Each row is a point on a tangle of strands that fork, close into loops and nearly touch. The rows are in no order.
In the rows, zero is written as 128.
Points whose rows are less than 130 apart are linked; no others are. Some points are linked to none.
pomik: [127 104 101 170 152 204 157 110  78 145  98  85 169 172 122 155 150  92
  83 142 148  79 151 135 143 107  85 132]
sesu: [133  89 129 128  89 150 160  51 113 151 107 120 134 110 111 154 129  78
  68 117 105  77  95 137 112 124 119 133]
Nim: [ 72 138 138  79 140 139 119 103 145 168  98 176 111 184 172 114 165 141
 155 129 143 119 119 150  81 161  78 131]
meru: [124  97 133 160 140 147 128 116 174 191  79 131 119  97 122 138 148 129
  90 130 108  89 113 112 134 121 127 110]
zoz: [144  90  98 178 140 128 149 161  49 135 131 129 157 125 104 137  96 136
 122  67 108 110 152 164  96 116 121 118]
tetu: [165 149 155 123  97  93 120 141  99 128 164  95 110 141 112  88  87 112
 124 119 120 124 149 139 155 154 121 142]
gab: [110 135 127 128 130 143 126 125 211 122 143 128  88 114 136 118 140 133
 113  94 110 133 131 127 113 155 131  96]
vubat: [125 127 130 121 199 160  95 158 145 182  94 165 146 143 148 124 153 162
 137 168 112 112 151 112 132 120 121 144]
veg: [164 153 142  58  71  92 136  89 162 141  95 106  63 116 147 121 142 135
 114  87 105 144  82 136  93 158 148 136]
Pusev: [109  96 128 164 206 124 133 174 134 133 135  97 151  96 144 117 117 150
  93 131 148  79 178 148 133 136 181 111]
nez: [163 156 138 120  92 113 111 110 128 155 122 107  73 177 123 101 131 133
 126 138  94 127 104  81 133 120  75 152]
fipat: [151 104  96  97 111 127 177  48  73  95 177 103 181 123 120 176 152  60
  87 135 123  87 107 125 171  89 144 128]
dotep: [ 57 159 139  78 156 131  87  87 177 147 128 161  63 164 184 110 166 153
 167 111 136 128 148 153  79 156 108 138]
Tima: [143 147  99 116  80 116 128 171 123  93 173 127 131 174  94 106  79 110
 130 120 116 116  96 140 106  98  69 126]
Suf: [153  70  91 216 144 154 136 178  96 136 106  73 171 140  76 131 105 173
  83 111 138  81 112  90  90 117 132 139]
rud: [142 131 176 109 156  66  86 125 174 147 110 123 120  72 135 160 145 137
 127 154 135 134 111  92 169 125 204 141]
ren: [154 133 132 151 172 113 141 193  95  70 123 105 125  70 144 124  80 145
 188 167 165 165 182 149 181 114 169 142]
fozi: [130 150 149 130  62 100 128 122 141  56 210  91 118 115 121 151 102  85
 119 118 154 131 128 150 164 137 142 116]
luner: [126  78 140 150 119 201 144 107 161 188  38 131 118 138  94 125 148 114
  96 138 107 110 104  92 108 139  93 118]
Fabiv: [153 121 139 113 132  92 139 149 121 158 126  94  94 141 123  88  95 126
  92 109 107 116 152 152 132 144 128 125]
zet: [170 125 142 181 153  91 128 154  94 142 148 103 137  94 122 169  99 154
 144 122 110 111 123 122 169 105 142 142]
zema: [106 128 108 154 213 137 150 183 170 131 105 116 164  98 139 129 137 163
 100 159 160  95 138 111 129 111 169 131]
Zosi: [106 157 171  83 153 103  54  84 186 139 117 143  70 101 145 124 184 150
 151 143 115 151 150  79 100 134 185 166]
purok: [109 111 100 115 124 132 142 153 149 112 149 187 191 131 131 127 115 116
 108 121 138 126 118 171 100 132 122  90]
Zan: [100 146 179 162 109 108 117  75 115 146 156 163 158 119 133 133 126  88
 140 137 164 135 114 119 164 156 159  94]
fupe: [128 156  99 127  79 120 136 175 160  66 190 128 110 150 106 120  76 120
 162 126 144 147 109 136 135 122  81 106]
busob: [ 65 168 122  57 132 121  69  88 190 120 155 176  51 147 160 117 167 192
 168 115 128 137 109 118  89 141 118 154]
Bakek: [133 135 116 154 106 146 144 107 114 144 112 112 122 163 109 112 122 125
 124 135 112 125 125  83 141 117  74 143]
kel: [ 88 150 125  84 181 121 117 139 145 122 132 172 123 112 158 109 122 163
 169 121 112 168 168 127 110 100 148 148]
murub: [ 81 176 179  64 114  98  96  86 185 123 105 128  75  90 159 131 182 152
 151 134 138 181 150  96  94 147 159 164]
Fov: [152 140 150 106 179  89 102 190 115 102 144 129  88 108 156 112  94 161
 192 175 124 163 185 185 157 129 159 137]
vuf: [163 130 111  89  82 116 147 127 175 128 109  82  72 108 121  90 123 139
  99  83  65 156  88 123 112 155 142 150]
pag: [167 137 161  63 109  63  93 106 173 172 100 134 116 120 145 156 156 137
 111 147 138 119  98 109 132 122 150 134]
sefal: [111 101 110 139 198 154 124 180 107 180  83 169 162 151 136 130 163 161
 129 135 112 119 153 146  95 118 107 120]
lifa: [ 98 147 167 133 145 114  85 113 174 140 132 165 122 124 158 172 139 122
 156 139 131 107 141 139 143 122 134 104]
Nop: [134 138 125 101  95  83 144 165 152  56 185 135 143 121 123 133  96 111
 145 126 169 150 110 155 137 145 138  82]
Bizab: [139  89 100 214 141 147 139 160 129 142 121  87 113  99  95 106 122 185
  98  87 104 114 130  95 112 152 147 127]
repaz: [172 135 150 140 103 120 114 120  55  70 182  55 126 130  96  85  67  74
 110 138 132 125 159 150 169 116 139 141]
nok: [169 108 128 112 120  89 125 158 156 152 127  79  59 116 129 103 120 143
 101  89  68 134 105 150 138 150 155 129]
bori: [124 126  92 167 156 185 154 125  62 106 144 112 174 148 131 150 138  97
 105 135 151 117 163 153 144 105 106  95]
Sevas: [ 94  90 122 144  94 196 163  82 144 135 123 150 184 149 108 135 155  61
 104 161 162 114  97 119 143 148 117  85]
nilo: [135 152 112 120  99 106 149 162 124  79 150 118  81 129 136 106 110 164
 179 115  85 193 141 116 150 135 112 157]
guke: [100 102 120 137 118 156 126 144 153 159 110 195 158 161 112 122 143 117
 129 126 124 132 102 124  99 148  96  92]
paro: [120 135 114 114 118 115 127 135  77 158 133 165 113 149 139  73 120 159
 167  70  97 165 110 158  93 145 118 128]
Disip: [124 115 128 218 180 161 121 153 103 137 140 101 140 111 122 115 128 142
 109 112 141 112 203 154 125 139 146  99]
Kinug: [ 86 168 121 100  88 109 106  92 176 106 135 159  71 134 161 166 159 174
 180 125 153 141  92  91 102 145  98 138]
Lise: [164 106 108 153 143 133 144 132   4 142  94  93 193 139  89 101  89 121
 104 133 120  85  95  96 117  83 112 200]
bukal: [129 158 126  61 109  99 125 156 170  79 130 130  83 121 149  84 119 176
 179 123 111 210 129 135 127 168 136 153]
goz: [106 188 164  77 112  85  84 130 166  78 148 128  75 105 161 120 153 161
 194 133 135 197 151 104 114 174 164 173]
dab: [141 144 118 100 101 147 150  94 108  68 163 112 181 156 118 150 132  64
  94 158 159 118 107 127 155  99 121 114]
tepag: [ 82 118 179 124 177 109  92  98 190 142 131 159 128  83 149 185 141 119
 118 130 129 116 141 107 137 110 198 133]
kir: [103 141 127 117 201 156 116 174 190 141 108 132 134 125 127 104 154 154
 103 157 129 117 162 119 122 103 140 138]
paf: [121 130 110 219 174 177 131 144  73  99 146  88 151 121 127 137 130 123
 122 136 169 132 186 140 142 117 135  86]
dofis: [143 164 160  96  91  89 127  89 124  84 138  64 140  99 148 178 154  86
  94 143 161 151 147 133 180 147 179 137]
gib: [147 136  97 145 157 128 165 162  99  90 146 152 202  96 128 149 103 125
 134 155 164 148 127 147 175  99 151 103]
sitev: [126  92  78 165 140 144 166 152  57 148  98 129 176 114 107 157 128 153
 117  75 116 100 109 138  85 120 119 141]
ruvo: [158 141 115 113 142  97 140 165 101 149 112 161 158 130 124 108 117 152
 148 134 122 152 121 108 142 109 121 138]
Mok: [ 73 148 143 117 171 130  94 131 165 113 142 183 132 120 139  91 140 144
 167 148 138 179 169  82 115 112 143 149]
durel: [142 141 158  47 133  85  45  93 182 167 132 158  85 121 137 135 169 171
 145 159 123 132 116 113 113 137 164 143]
vanop: [103 135 118  70 128  96 158 154 174 103 140 158 160 117 145 137 114 126
 124 122 134 151 115 164 115 134 160 104]
kazu: [151 109 115 178 140 118 143 148  74 129 144  78 124  97 115 157  81 130
 114  90 103 100 149 142 144 104 131 144]
kov: [125 133 110 158 122 174 130 141 107 153  98 155 155 170 101 138 141 108
 139 156 131 128 109 101 136  93  73 119]
kof: [ 92 105 159 157 104 160 130  60 116 145 149 154 166 140 123 141 134  64
 123 143 169 127 110 114 138 162 136 103]
nug: [160 116 101 166 130 142 102 187 171 160 127 121 127 178  88 114 121 141
 105 126 100 113 115 120 117 116  92  95]
Rabud: [162 148 111 108 130 133 170 122 106  52 157 115 200 127 143 157 130  87
 110 169 174 133 114 144 185  91 161  97]
fonuz: [116 148 133 120  73 166 145  25  79 139 112 115 119 161 134  86 151  67
 114 114 136 117 127 131 122 156 101 126]
Sef: [114 115 100 182 178 184 145 117  82 156  63  95 151 144 139 161 157 140
 123 127 130 105 156 127 132 117  80 148]
nere: [ 99 148 152 108  68 102 106  76 158 154 121 164  65 136 149 193 162 136
 160 127 127 106  85 100 125 150  96 125]
Musi: [149 108  86 151 124 148 177 132  67 145  96 116 197 120 115 120 132 128
  86 124 114 107 121 109 110 106 129 164]
Seme: [108 165 174 148 116 107  96 104 144 108 156 148 142 115 158 182 131  98
 152 140 161 143 114 117 165 132 152  94]
lak: [149 102 140 100  80 109 162  36 104 116 152 119 156 113 123 177 129  57
  83 122 124  95  86 128 160 118 166 129]
futez: [165 133 147 139  98 120 142 119  97  50 202  54 124 107 118 136  97  80
 106 133 131 137 148 163 170 125 162 132]
vum: [105 106 136 123  69 149 148  60 166 168  95 155  92 143 128 188 146 120
 139 131 119  78  66 127 119 120  75 111]
zof: [113  65 147 152  98 207 144  93 142 173  68 126 153 145  85 128 149  73
 101 172 151  98 107 102 130 152  98  99]
sil: [107 125 125 150  80 172 135  49  64 139 113 110 125 166 104 101 132 100
 128 113 112 144 135  88 117 122  67 152]
nuves: [107 163 148  96  97 133 149  63 118 145 105 149 131 160 146 103 156 102
 125 129 156 127 118 129 108 170  81 121]
fipo: [ 98 117 115 151 184 120 137 163  87 123 126 152 139  93 146 105 129 181
 172 100 123 156 182 148  96 129 166 154]
vep: [169 102 130 112 106  86 149 182  89  88 149 131  96 113 123 113  61 144
 192 119  93 188 156 165 156 133 131 175]
gepo: [157 165 132  95  97 105  85 126 154 156 141 138  76 171 127  85 139 143
 143 127 120 123 100 125 118 154  89 126]
Vepu: [163  80 103 191 121 180 125 183 138 151  96 107 156 156  65 111 110 133
  70 115 125 106 111  92 118 112 103 130]
Gagif: [127 132 135  85 103 123 128  75 208 143  97 144  75 106 151 124 163 133
  95 106 114 121  82 159  81 150 139  99]
vone: [ 90 110 102 137 191 155 137 153  92 136  98 175 184 114 126 105 132 151
 131 105 139 139 163 126  87 114 142 130]
zikiv: [157 122 104 126 108 124 113 198 135 146 157 129 116 198 102 115 108 124
 115 108  96 108  87 150 100  99  63 115]
fevir: [176 111 128 154 150 100 113 206  88 112 144 124  64  93 135 127  78 156
 203 139  97 152 176 179 141 124 139 125]
Disir: [162 121 113 123 159 114 160 213 109  84 137 144 182  91 127 111  72 135
 165 179 166 144 141 164 163  94 145 123]

A tip is a point with one link. Name the tips that can be reached along the links from each point below, in the order of the rows.
Nim: gab, Bizab, vum, gepo
fipo: Mok, Sef
vep: sesu, meru
kazu: zet, Lise

A fork is a point with three links, a tip a point with one. Leave the first point through the second and follow the links. Name the first fork or tip that comes.
murub / goz: sesu
Gagif / veg: Nop
futez / repaz: gab
fipo / vone: Sef
